Each row is a point on a landscape with many valleys, with its height.
From any point a ball rolls to the lowest of the 2 points nearest to it. It stops when none of these is lower. Distance is the straight distance between rows; heights are no part of it.
Q426 height 463: [ 21 -15   8 -10   3 -21 -61 -44  -5  48  12  -7  -1  16 -21  13  26 -12
 -40  38 -14 -10 -45  11 -15  22  14 -20  65 -11 -22]
Q992 height 207: [  6 -12  39  16  40  26  31  -5 -17  20  39  16 -16 -19  -6  18  -7   7
 -17  -3 -33 -74 -23  -9  28 -41 -29 -45  -4 -28  -4]
Q668 height 447: [-11  20 -24  15 -33 -35 -63  23  23  35 -87 -13  26 -24 -41  11  37 -23
  34 -49  16  39 -39 -16 -37 -17 -13   6   6  22  -4]
Q605 height 249: [ 23  -6 -16 -68 -24  36 -48 -67 -41  20   2 -47 -12 -21  32   2 -34  14
 -20 -34  57  26  -5  22  12  16  32  -4   9  13 -33]
Q821 height 287: [ 46  17  -9 -72 -15  44 -24 -60 -20  24   5 -12 -17 -40  48  -3 -75  13
  -6 -53  33   9  16   6  16  14  14  19  -2 -12 -42]
Q255 height 304: [  9 -10 -40  -2 -20 -23 -23   0 -15   6 -64   3  15 -40  -9 -73  34 -59
   6 -52  -4  30 -33 -18 -39 -49 -30 -17 -31 -17  -1]
Q538 height 472: [-17  -7  21  34  16  10  -1   9   6 -16  32   6 -30  38 -14  48 -19 -27
  43   9  21 -31  30  61  26   4  32  37   5  46 -14]
Q833 height 565: [  4  -9 -23 -14  -2  26   7 -20  28 -22 -18  15  40  17  35  24 -16  -7
  -1  35  -9  -4  21  12  22   1   1  20 -48 -18  19]
Q757 height 216: [ 14 -32 -31 -18  -8 -16  15  21 -15 -15  21 -14  -3  32 -47 -33  30  19
 -35   9  37   2  -2  -6 -39 -26  -6 -30  49  10   4]
Q243 height 520: [ -8 -28  55 -24 -21   4  -4 -52   3  -8   5 -31 -10 -13  17   6 -37  31
 -19  28  19 -11  23  44  -2 -46   9   3  -1  -2   4]
Q392 height 422: [ 34 -11 -25 -23 -30 -16 -23 -40  -5  31 -25  37  30 -18  -3 -50  30 -30
 -21  -4   9  30  -1 -36 -39   2   3  17  16   0  -9]
Q256 height 380: [ 26 -12 -21 -42  30 -31  18  26  47  11 -16   1  -2  -6 -11 -21   1 -24
  23   9  16  -4  -2  -5 -24 -54 -13  16 -25  37   5]
Q949 height 451: [-29  -4  29  54  11  -7  27  40   2 -28  29  23 -15  34 -34  29  -7  -8
  45  -5  39  -8  28  42   1 -16  16  56  47  50   2]
Q866 height 292: [ -4 -24 -32 -57 -15 -34 -27 -11 -31 -42  28 -43   7  37  16 -51  15  46
 -23   0  39  34  20  13 -19  19  18  11  28  24  10]
Q910 height 277: [ -5 -26   2 -24  13 -29 -13 -10  21 -14 -63  17   7 -56   1 -65  17 -31
  14 -19 -28  11 -15 -29  -2 -71 -18  -7 -19 -11  13]
Q859 height 389: [-55  -5  14  63  19 -43  11  67  18   5 -25  17  -4  10 -52  -3  38 -28
  36 -20   0  23  17 -49  -7 -13  48 -10  36  14  32]
Q352 height 324: [-24  55  -8  30 -10   1   9  -4  46 -14 -39  37   2 -38  -1   9 -80 -27
  37 -42   6 -24  17  32  31 -35 -62  15 -34 -46 -34]
Q559 height 538: [-35 -20  34 -18 -59  23 -35 -77 -17  -5 -25 -35  18 -20  37 -23 -15  19
 -15  25  19  38   7  19 -18 -15  23  -4 -10 -30  12]
Q763 height 618: [-30 -34  10 -15  19 -29 -33 -15   2 -30  26 -22 -11  53  30   5  22 -17
  33  41 -18  24  27  27  11  23  50  41  44  29  34]
Q112 height 536: [ 53  17 -46 -64  34   0  -1  -1  13  33  30   9  12  -5  18  -1   2 -11
  20 -30   8 -14  -2   1  38  21 -10   4 -40  18 -33]
Q478 height 522: [ 25  42 -75  17 -54  51 -16 -25 -44 -13 -51  -3   2 -45   0 -31  16  -4
 -28 -77  -4  41 -67 -44   4  44  -9 -28  12 -53  -9]
Q361 height 460: [ -9 -48   1  37  -7  30  32   9 -37 -11  35  32   7  38 -11  15   4 -20
 -55  44 -23 -22  11  -7 -21   6  14 -31   9 -37  22]
Q555 height 684: [ 55   8  11 -30  10  61  17 -43  -2  28  34  20   4  26  38  63 -31   1
 -12  28 -19 -58   5  15  44  55   9  16  -6   3 -12]
Q15 height 258: [-14  37  45  30  10  14  42  -3  30  12   2  41  -3 -29  -5  14 -51  17
 -14  -1 -20 -59  -4   3  45 -28 -62 -29 -18 -32  -2]
Q564 height 294: [-51  54  43  31   3  -7  33   3  55 -31 -31  41  -4 -21  -2  11 -68  14
   6   3 -20 -17  27  20  45 -42 -62  -5 -18 -29  -6]
Q938 height 333: [-31 -10 -36 -22  -6 -36 -38 -10  28 -47 -40 -21  15  -6  18 -44  29 -14
 -34  30 -25  56 -24 -14  -5 -18   3 -22   9 -36  39]
Q679 height 345: [-25  21  16  25 -20  -4 -13  -3   4  28 -17 -27 -10 -52 -15 -20  -9 -19
  55 -51  59  10   4  14   9  -6  26  -1 -31   1 -32]
Q733 height 683: [ 57  23  30  12  42  36  66   2  -2  14  44  21 -36  26  16  38 -39  10
 -48  17 -54 -79   6  43  43  44 -41 -11 -33  23 -10]
Q272 height 230: [ 32  -7 -54 -60  21   8   5  36   6  16  26 -29  -8  15 -25  -2  35   1
 -34   4  32 -41 -58  -4   2 -25 -32 -54   0  -3  -9]
Q30 height 696: [ 11  26  16  32  32  35 -15 -39 -17  40  10  41   7 -31 -27  50 -17  11
  16 -34   4 -35 -13 -17  49  22  26  12  22   8 -50]
Q812 height 350: [-17  66 -13  25  -5 -41  32  28  72   3 -59  54   8 -29 -10  10 -63 -30
  46 -32   4  -7  36  43 -16 -26 -65  37 -21   4 -17]
Q503 height 161: [  8 -43 -18 -24  11 -21   2  13 -26 -34  26 -15  -6  57 -11 -25  27   4
 -70  61 -20  21  17  -9 -41  -2   2 -19  32 -13  23]
Q149 height 648: [ 17   8   4 -19  15   3  22 -15 -22 -30  30   2 -18  43  42  22 -47  66
   6  17  -3  -4  73  36  13   7 -11  63  19  41  -8]
Q133 height 408: [ 38 -10 -30 -37   7 -34   1 -12  29  49 -21  38  27 -19 -19 -32  31 -25
  10 -10  19  -3  -3 -37 -38 -31  -7  21   0  37  -5]
Q844 height 433: [ 26   5 -42 -19 -42   8 -32 -61 -34  28 -10  25  37   3  26 -23  24  -1
 -52  24   3  26  -6 -40 -39  37   5  25  20 -28  -4]
Q139 height 483: [ 20  -9  -8 -52  21 -11 -41 -21   6  32   3 -23   2  27 -29  35  29   4
 -25  39  22  -6 -36  38  -2 -12  12  -7  18  42 -14]
Q627 height 248: [ 24   4 -19   3  -1 -30 -12  17 -31  41  32  -6  -6   7 -51 -36  51  -2
 -39  -7  34 -13 -14 -30 -41  13  13 -41  40  -4 -22]
Q492 height 376: [-46  -3  37  34 -12 -20  13  23  10 -12 -10 -14 -25 -32 -13 -52 -11 -36
  62 -41  37   5  20  -3   0 -58   7  19 -13   2   8]
Q980 height 318: [-13   3 -45 -63  -2 -20 -40 -13  25 -21   7 -25  25  10  39 -30  27  -9
 -47  49 -22  45 -29 -11  11  33  -8 -35 -21 -31  12]
Q562 height 327: [-23 -22  -7 -24  33 -41  -3  60  50  -5 -20 -21 -21 -19  -3 -24  17 -22
  68 -13   7  37 -19 -21 -32 -62   6  20   8  35  51]
Q552 height 514: [ -3   9   8  62  -7  54  14  -1 -46   8   5  44  20  -9 -28  41   0  34
 -55 -40  -8 -17 -10 -14  28  13  -7 -26  29 -36  -9]
Q395 height 257: [ 21  -2  -7 -28   3   4   1 -12   6  11  20   3  24  38  30  18  49  14
 -55  66 -41  -9 -20 -29  -3  55  10 -25   8 -34  21]
Q603 height 316: [-22   8 -14  -4  -1 -39  -4  15  37   8   1 -13  10 -21  -4  -4   9  -7
  77 -29  55  15  24  22   4   1  33  14 -11  31 -19]
Q370 height 373: [ 13  39 -10  -7 -15 -11  32   1  58   3 -25  38  30 -29  -7   8 -45  17
  30 -25  27   1  33  38   2  -4 -16  30 -13  20 -25]
Q881 height 512: [ 15  14  -3   3  -1   3  37  -1   4  32  17  39  35  -3   1 -14  32  17
  -4  -4  -1 -32   7 -49  21  33  12 -28  -6 -22   7]
Q656 height 490: [ 25  21  19  -6 -44  44  11 -51 -12  13 -62  12  19 -96  15 -33 -46  17
   2 -64   7  19 -15  -9  16   6 -25 -10 -35 -36 -16]
Q921 height 498: [-20 -20  19  31  33   2  -9  -5 -21 -13  60   0 -29  32  17   3 -17 -22
  26  11   0 -25  52   9  38 -10  36  38  -7  20 -24]
Q969 height 273: [  3  -4  -3  45 -41  10   1 -10 -66  14  -2   3 -11  -5 -44 -44  32   9
 -17 -27  38   2  13 -15 -32   2  31  -8  36   8 -14]
Q919 height 411: [-21 -15 -13  29 -23 -25 -49  36   6  -4 -22 -16   5 -22 -10 -27  29 -63
  99 -72  46  38 -27  19 -67  -7  -5  55   1  35  30]
Q525 height 442: [  0 -17  -4  -8  -4  33  39  16  -1   3  31  -4   8  46  42  13  14 -35
 -13  83 -38  10  35 -40  -3  51  11  -8 -63 -35  40]
Q51 height 224: [ 31  14 -50 -48  -1  16 -19 -19  24  10 -31  12  36 -53   4   2   7  10
  -2 -32  -6  -7 -57  -8  31 -21 -42 -24 -16 -19   1]
Q565 height 570: [  2 -22  12 -12  -9  36   4 -29 -39  10  63  -2  14  -5  28  73   5  35
 -59  36 -77 -25 -72   2  -3  64 -14 -36  14 -54  22]
Q238 height 468: [-19  31  23   7  30 -36  23  35  42  -3   9  -8 -55 -12 -20   2 -41  17
  37  -4  22 -33  23  39   5 -47 -39   6  -9  28 -27]
Q65 height 562: [-14 -22  47  26  -6  32 -13 -45 -58  24  35   5  21 -23   0  51   2  43
 -63  12 -68 -22 -45  -9  -7  52  -1 -41  41 -60  -3]
Q436 height 186: [ 30 -39   8 -24  23  15   0  19 -48  -5  37 -46 -28  77  54  25  35 -15
 -34  69 -87 -12   7  -8  13  59   6 -12 -27  -1  22]
Q751 height 695: [ 38   7  58  34  81   6  42   7   2  17  26  20 -41  25 -22  67 -37  -3
  -4  16 -51 -63   8  62  49  21 -45  -8 -12  55 -34]
Q727 height 467: [ -9  44  10  30 -71 -19 -29 -26   7  29 -61 -30  -2 -28 -15 -60  34 -31
 -36   5  21  39 -59 -19 -17  27  -6 -53  21 -33   0]
Q997 height 371: [-21 -11 -10  10 -48 -35 -35  38 -32 -11 -57 -43 -33 -30 -10 -87  38 -43
  57 -57  26  55 -71  -7 -90 -27 -17  21 -20  62  18]
Q211 height 502: [  5 -34  29 -39 -19  -1 -35 -55 -22  15  11 -29 -14  18 -11  13 -14  -3
 -26  18  21 -12   1  54   2 -31  21  -3  38  26 -16]
Q400 height 553: [-14  -9  48  15 -17  10 -28 -55 -41  13  -5  -3  15 -20  20   2  32  17
 -46  36 -55  -2 -17 -53  -6  21   0 -15  11 -60   8]
Q883 height 194: [ 23  -2 -39 -31   2  22 -10 -11  -8   5   8   6   3  -4  -9  13  25  19
 -35  -4  -3 -39 -56  -1  16 -12 -16 -39  14 -29  -6]
Q161 height 673: [ 57  37   8 -15  16  29  60 -11 -10  17  32  17 -38  37  29  35 -63  20
 -28  28 -10 -50  48  32  36  48 -28  15  -4  15 -32]
Q643 height 448: [-25 -22  22 -17  15 -32 -33  60  36   5  12 -53 -23  27 -35  58  14   9
  43   8  28  -1 -35  33 -39 -10  17   0  17  63  -1]
Q472 height 540: [-43 -27  53  35   3  17 -43 -42 -68   7  31   1 -15  -2  24  -1  12  -4
 -18  33 -49  -2  31 -61  -2   8  18  11  -1 -53  -2]
Q210 height 499: [-32   1  30  43 -26  38  18  -9 -19 -26  32   9   9  -6  29   7 -44  21
  -8   2  12 -12  61   1  17  -8  -4   9 -33 -36  -6]
Q323 height 439: [ 23 -44   2  18  11  43  38  22 -48 -28  56  -5 -11  41   2  31 -26   8
 -37  17  -7 -38  12  49   4   2  -5 -25  -7 -24 -17]
Q513 height 361: [-28  -5 -13  23  16 -40  10  76  39  18 -31  -9  -2  14 -55   7  45 -28
  20   7   5  11 -20 -39 -23 -31  14 -30  18   8  22]
Q150 height 334: [ -3  -2 -63   4  20 -49  -6  63  42   7 -35   1  11  28 -32 -37  57 -51
   0  17  -7  36 -21 -61 -23 -15  11 -26  17   3  24]
Q287 height 223: [ -5  15  11  29  43   2  14  45  40  20 -40  22  11   1 -40  55  16   0
  35   5 -17 -27  -5  -8  28 -26  -9  -2  -8  29  -6]
Q666 height 293: [-27   6  43  90 -26   6   7  12 -59   3 -29  35  -1  -7 -62  -5  17   9
 -17 -34  20   4  14  -2 -15 -26   8   0  37  17  -6]
Q639 height 700: [  9  19  -7  11  16  14 -46 -35 -28  28 -34   2 -15 -38 -39  33   9  11
  13 -37  13 -23 -26  -6  18  -4   9   8  26  22 -43]
Q726 height 245: [ 37  -2 -26 -41  -1  -1 -18 -27  23 -17 -52  25  24 -63  17 -29  -7  13
  -2 -27 -19  17 -19  12   7 -53 -42  13 -29 -14 -11]
Q638 height 476: [-23   7  23  -2  -9  29  -3 -13  -8  21  27  -5  39  -9  52  51  16  17
  10  45 -47   5   8 -43  18  57  11 -14 -51 -73  18]
Q33 height 572: [-25 -47  30  44  22  18  -6 -14 -70  12  55  13   3  19  -6  52   6  13
 -40   8 -48 -19 -23  27  10  45  18 -49  21 -28 -27]
Q322 height 497: [ 32  29  26 -17 -13  13  18 -60  -8  38 -11  30  22 -67  25 -32 -28  32
  -4 -36   5   0  28 -16   5  13   4  14 -35 -27 -19]
Q623 height 266: [ 36  -5 -49 -35  37 -17  -4  35   4  13  43 -21 -20  43 -43   6  49 -25
 -51  28 -10 -28 -63  -4  -5  17 -23 -52  27  11 -19]
Q724 height 633: [-12 -35  14  -8   3  -8  -7 -29 -14 -33  23  -6   8  44  43   8  -4  33
  27  21  -1  10  52  29  -7   0  25  69  36  33  29]
Q115 height 518: [ 30  24 -42  31 -27  51  -5 -24 -35   3 -30  24  25 -31  -9   4  25  40
 -52 -39  -9   5 -38 -46   2  26  -3 -10  37 -45  -3]
Q862 height 298: [-71 -13 105  49  46 -14  -2  -6  11 -37  19  17  -4 -11 -24  30 -33   5
  23  -4 -23  -9  17   6  40 -55   5  21  41  44  26]
Q44 height 602: [-35 -44  42   4   9 -29 -10  -7   1 -14  35 -16  -8  50  12  32   6 -11
 -24  67 -39  34  15  31  -7  30  76   6  51  26  40]
Q572 height 524: [-18 -41  33  16   7  14 -30 -43 -48   4  31  -9 -22   3  15  -1   0  -9
  -4   7  -9 -26  23 -14  17  -8  24  -6   2 -26 -23]
Q126 height 410: [ -2  -2  -6 -31  29 -20  11  76  45   0  10 -62 -25  27 -27  21  18   0
  19  19  50  -5 -26  34  -5 -11   6 -30 -27  48  -3]
Q271 height 251: [ -4  -3 -33  -3 -39  -9  -6 -10 -24 -36  -2 -31  14  -1  -1 -38  -1  34
  25 -36  70  29  27  33 -12   4  15  30  19  31   4]
Q156 height 346: [ -5   8 -10 -37   7 -40   4  81  61 -15  18 -46 -16  11   0   5 -24  -1
  62  -8  61   1  -6  32 -45 -29 -27  21 -30  62   1]
Q412 height 409: [ 14   4 -14  26 -35   5  30 -16 -27 -29 -15  12   5 -26  29 -59 -12  51
   4 -37  16  35  57 -21 -18 -11 -15  31 -24 -15   6]
Q176 height 449: [  6  14 -35 -38  -3  26 -30 -28 -24  -9   2 -16  49 -37  49   3  12  41
 -15 -23 -34  49 -26 -44   5  79  -1 -21 -34 -75  -5]
Q432 height 335: [  8 -22 -40 -81 -16  -6 -16 -14 -10 -29  17 -37  24  52  43 -10   8  33
 -20  49  15  31  35   6 -10  19  11   8 -16   9  26]
Q242 height 321: [ 63  10 -59 -78  -9  55  -5 -47 -24  18  41   1  -7 -18  51  -2 -57 -14
 -10 -48  13 -24  -8 -13  15  17  -2  24 -15 -21 -33]
Q545 height 421: [-61   4  43  61  18 -13   9  68  35   7  -4   7 -11  16 -45  35  -2 -16
  66 -26  17  11  11 -11 -25 -40  23  35  39  44  38]
Q624 height 578: [  5  -6  23   1 -16  33  60   1  62 -25 -25  23  13  26  13  19 -36 -24
 -24  64  -2 -12  22  26  17 -28  -1   1 -31  -5  45]
Q264 height 375: [ 75  49 -53 -46  19  50  35   9  18  13  34   1 -31  -9   5  27 -51  12
 -12 -36  24 -66 -27  21  29  -2 -42 -16   0   0 -24]
Q495 height 348: [ -9  -9  -1  54 -19 -26  16  27  12 -11 -55  22   8  -2 -24 -32  24  -7
  57 -58  21  28  17 -15 -48 -53 -10  67  46  49  35]
Q146 height 236: [-32 -17  33 -11  15 -30  -1  67  68 -14   2 -46 -49  -5  -6   3 -29 -17
  86  -9  23  -1 -16  13 -47 -71 -17  14  -6  34  35]
Q286 height 289: [ 15  20 -28 -42  -8 -22 -37 -11  22  -8  18 -17  22  30  -2  -3  28  14
 -79  50 -13  29 -52   4   8  40  -6 -48  35 -32  12]
Q781 height 281: [-14   5 -21  17 -11  -9  14   7  -4 -33  26 -12  -6   9  12 -14 -20  10
  51 -31  61  13  46  35  17  15  17  35  -3   9 -18]
Q871 height 537: [-38  29  44  10  20 -34  40   3  32 -51  27   8 -37   6  38  -9 -60  17
  26  29 -13 -10  62  41  25   0 -24  29 -22   4   7]
Q363 height 307: [-32 -21  14   4 -19 -26 -12 -10  27  -9 -63 -10  -5 -32 -17 -49  20 -20
  -6   9 -14  39 -17 -24 -23 -51  18 -30  19 -10  34]
Q867 height 479: [-13  -6  -7 -35   9 -35 -60  11  35  30  -5 -25  -7  20 -31  18  30 -38
  10  32  31  10 -38  10 -29 -13  16  11  36  45   1]
Q224 height 153: [ 30  12  -7   9  14  26  16   5 -12  32  -6  16 -24 -37 -26  -6  19  15
 -16 -45   3 -54 -33 -36   9 -50 -31 -26   8 -20 -13]
Q443 height 504: [-48  28  78  29  51 -41  44  38  37 -44  29   9 -54   9  -6   3 -45  14
  33  13  -5 -27  39  36  12 -35 -24  12  17  44   8]
Q10 height 329: [-11   0  -5  15 -17 -38 -17  36 -13   7 -67 -41 -24 -47 -26 -88  45 -30
  21 -43  16  32 -35 -35 -48 -52 -14  -9 -29  19  10]
Q922 height 446: [ 29   5  -2   0 -35 -25 -53 -54  -9  35  25   0  -4  18   2 -38  16 -33
 -69  49 -16  15 -23 -39 -31  45  10   3  52 -34 -14]
Q509 height 330: [-19  -8 -37  12  17 -18 -44 -12   5 -25 -10  26  37   3  29 -12  35 -23
  14   0 -52  33  12 -38  13  39  32  12 -22 -38  -7]
Q43 height 508: [-29   7  14  51 -24  49  -1 -15 -20 -15 -14  25  30 -11  -2  12 -12  31
 -18 -20   4   0  22 -13  17 -11   1  -4  -4 -40   2]
Q204 height 436: [ 13 -14 -18 -39 -26  15 -30 -42 -46 -16 -10 -24  42 -52  50 -16  -6  36
  -2 -24  -8  56  12 -22 -23  44   9  21 -46 -39 -16]
Q711 height 586: [ -5 -36  42  10  15   2 -16 -25 -22  -2  23  -7  12  40   5  51   7  11
 -45  63 -39  -2   9  34  10  50  39 -24  28  -7  -6]
Q950 height 412: [ 27 -34 -16 -20  -6  20  42  13  -1 -14  26 -13  -6  76  14   2  -1 -39
 -12  75   4  -5  41   3   0  33  29  -2 -30  21  36]
Q570 height 523: [ 34  17 -38 -33  50 -20  -1  26  23  40  21  14   7   0  -4   0  56   0
   9 -14   7 -23 -23 -37  29  37  10 -30  -6   5 -23]
Q676 height 423: [ 11   4   0   6 -44  26  25 -25 -47 -16 -18  -3  44 -63  49 -34 -23  47
  18 -35  -4  67  46 -13 -49  29   2  40 -65 -38  -5]
Q334 height 457: [-27  34 -13  19 -71 -41 -53   9  17  32 -86 -16  16 -31 -32 -51  32 -57
  18 -31  20  64 -56  -5 -30  13  -5 -24  -8   2   6]
Q262 height 505: [ 12  33  33  21  -7   8  51  -2 -10  45  19  40  16 -34   4 -31  -2  29
   7 -41  18 -28  32 -40  16  10   5 -12 -20 -19 -24]
Q701 height 319: [-27 -16  15  75 -28  -4   4  36 -29  -9 -20   3 -19   7 -57 -12  24  16
  25 -36  41  -2   7   1 -49 -55   8  36  52  49  20]
Q684 height 432: [-23   5 -50   3 -40 -36 -73  34   9  18 -39 -20  23 -13 -32 -16  36 -50
  53 -59  42  58 -46  15 -73   9  -2  39  -8  49 -13]
Q212 height 539: [-23  15  51  -1  43 -45  58  22  66 -26  -7  29 -42  -2   7 -31 -42  19
  44  25 -13  13  22  17  -8 -56 -16  54  32  42  40]
Q485 height 566: [  0  27  46  -3  11 -14  78  10  62 -28  -8  29 -41  21  11  -8 -63  -7
 -13  60   1 -23  47  28   8 -14 -13   6 -28  20  31]
Q85 height 349: [ 68  22 -47 -72  -1  68   8 -32 -12  30  43   9 -23 -16   8  20 -41   0
 -13 -61  26 -44 -54  -5  27  14  -9  -4  14  -6 -22]
Q162 height 377: [-14 -28 -20  14 -14 -33 -25   0  -1 -17   2   9  23 -20   0 -63  21 -71
  73 -53  19  33  19  10 -36  19  36  46 -22  16   2]
Q364 height 193: [ 11   9   7 -49  -6  -2 -33 -38 -12 -12   8 -54 -25 -19  35  -1 -40  51
  24 -41  45  14  16  55  25  -4  18  23  23  38 -36]
Q702 height 254: [-54  -5  72  69  42 -11   2  43  -1 -40   3   7 -16  -5 -48  38 -13  24
  12 -27 -11 -13   0  24  24 -58  -7  -1  29  39  -5]
Q389 height 691: [ 36   3  -2  -2  31  34  -2 -27 -11  37  21  39   8  21 -18  61  -3 -12
  -6  25 -25 -50 -25   5  35  21  13   3  22  11 -19]
Q582 height 661: [ 19  42   6 -26 -13  10  34 -11  -2 -17  25   0 -44  33  41  27 -81  41
 -12  32  12 -16  74  67  11  38  -9  39   6  29 -26]
Q640 height 462: [-15  19   8 -22 -23  42   6 -21 -29  16  34 -18  27 -36  50  51   4  54
  -4  -4 -39   1 -25 -49  18  62   6 -19 -16 -81  16]
Q524 height 301: [-21  -2 -26  21  35 -18  -6  28  28 -19  -8  25  21  34  -1   3  50 -25
  11  35 -29  15  12 -29  34  41  45 -17  -6 -10   0]
Q899 height 302: [ 20 -16 -51   0  33 -24  24  43  22  -4   7  10  -6  36 -32 -11  44 -34
 -33  39 -24 -19 -33 -34  -3   2  -1 -44  22 -21  26]
Q100 height 170: [-44  23  55  55  22 -22  24  71  52  17 -38  20   2  -8 -50  45 -21 -11
  39 -18 -20 -24   8 -12  27 -53 -27 -20 -21  15  19]
Q877 height 222: [ 38 -32 -27 -25  24  11  15   9 -28  -7  33 -17 -16  61  31   9  39  14
 -61  59 -66 -23 -20  -9  -8  25 -12 -31   8 -18  23]
Q979 height 484: [ 33   9 -11 -40 -60  23  -9 -56 -21  21 -51  -1  22 -72  13 -53  -2  11
 -29 -40  33  32 -41 -10 -25  11  -1 -20 -17 -11  -5]
Q69 height 88: [  9 -18 -26 -48  20  -6 -26   7  -4 -23  24 -50 -18  68  62   3  25 -34
 -16  59 -54  18   0 -10  27  40   8  -6 -42   4  19]
Q277 height 469: [-29  -5  10  20  -9  22  16   4  13  -3  14  21  34  12  45  19  11 -38
  14  53 -51  14  19 -65   3  29   9  -9 -75 -64  27]
Q354 height 552: [ 17   3 -36 -32  28  -2 -20 -13  17 -22  -2  -4  11  26  28   9   7   2
  20  19   0  -5  15  16  43   3  10  11 -31  15 -15]
Q94 height 218: [-54   2  52  63  -6  -3  12  35  18 -13 -52  -4   5 -28 -47  28 -15  32
   6 -26   6 -16  -3  20  34 -65 -23 -24  17   6   6]
Q270 height 403: [ 46  35 -11 -20  40  26  14  27  16  20  20 -22 -36  -2 -21  54 -40  25
   7 -13  29 -48 -15  42  28   0 -36  -9  -1  18 -50]
Q193 height 413: [ 16 -29   5 -12  -3  43  31  12 -38 -20  47 -43   3  56  33  42 -11  40
 -35  45 -16 -15  19  33  15  41 -12 -19 -40 -23   8]
Q785 height 378: [ 33 -26 -13 -47 -15  19  38   6 -19 -30  32 -32   2  82  23  13 -13  33
 -23  56   6  -2  58  22   5  38   4  10 -25  22  16]
Q854 height 525: [ 14  39 -83  30 -65  30 -33  -9 -38  19 -73  -1  18 -20 -26 -31  24 -49
  -5 -85  10  39 -53 -19  -8  32 -12 -22   6 -23 -15]
Q429 height 475: [  1  19   0 -13 -61   0 -33 -56 -16  19 -29 -11   8 -43  20 -60  30 -10
 -50   4   7  32 -57 -23 -21  24  -9 -44  -6 -41  10]
Q973 height 262: [ -7   6   7  42  49 -11  24  52  17 -20   5  34   7  28 -27  28  25 -16
  20  19 -35 -19  17  -8  42   1  24  -8  -9  23   4]
Q798 height 482: [-29 -14  32  47  -4  41  44  16 -12 -33  37  23   9  46   5  22 -31  -1
  -8  43  -6  -6  49 -13  10  -8   6   6 -29 -22  17]
Q482 height 352: [-20 -33 -33   8   7 -23 -39 -15   4 -31  -8  24  38 -22  23 -29  22 -49
  44 -27 -20  39  32  10  -2  22  36  27 -36 -14  -9]
Q998 height 393: [-25 -15  -2  39 -32  -9  40  11  -9 -31 -19   9  19  -8  -2 -63  14  30
  -4   6   3  34  49 -40 -14 -26  17  10   2 -11  33]
Q441 height 434: [  6  50 -20  14  39   6   0  31  29   0   1 -14 -59 -14 -29  50 -52  19
  36 -21  31 -45   2  39   4 -35 -53  33  -8  19 -57]
Q380 height 707: [  4  -2  65  25  62 -19  35  21   2  30  26  29 -12   2 -50  64 -25  12
   6   9 -17 -47  -2  42  21 -11  -6 -19   4  48 -32]
Q756 height 374: [-20 -32 -18  31   7 -26  35  31   0 -24 -32  22  -4   1 -27 -64  23  -8
  19  -5   1  34  24 -41 -30 -51  25  40  47  24  53]

Call two points neighbours if one is among the 2 nearest of the other. Go from one point of each pair to the other, from neighbour to neighbour, staying as low as possible. Name the highest point that can't be avoided.
Q910 / Q69 -> Q938
Q503 / Q100 -> Q919
Q69 / Q503 -> Q877

Where does a ball stop that starts at each point below?
Q478 -> Q785
Q485 -> Q364
Q243 -> Q146
Q212 -> Q364
Q426 -> Q146
Q570 -> Q100
Q854 -> Q100
Q727 -> Q100
Q638 -> Q503
Q756 -> Q503
Q555 -> Q65
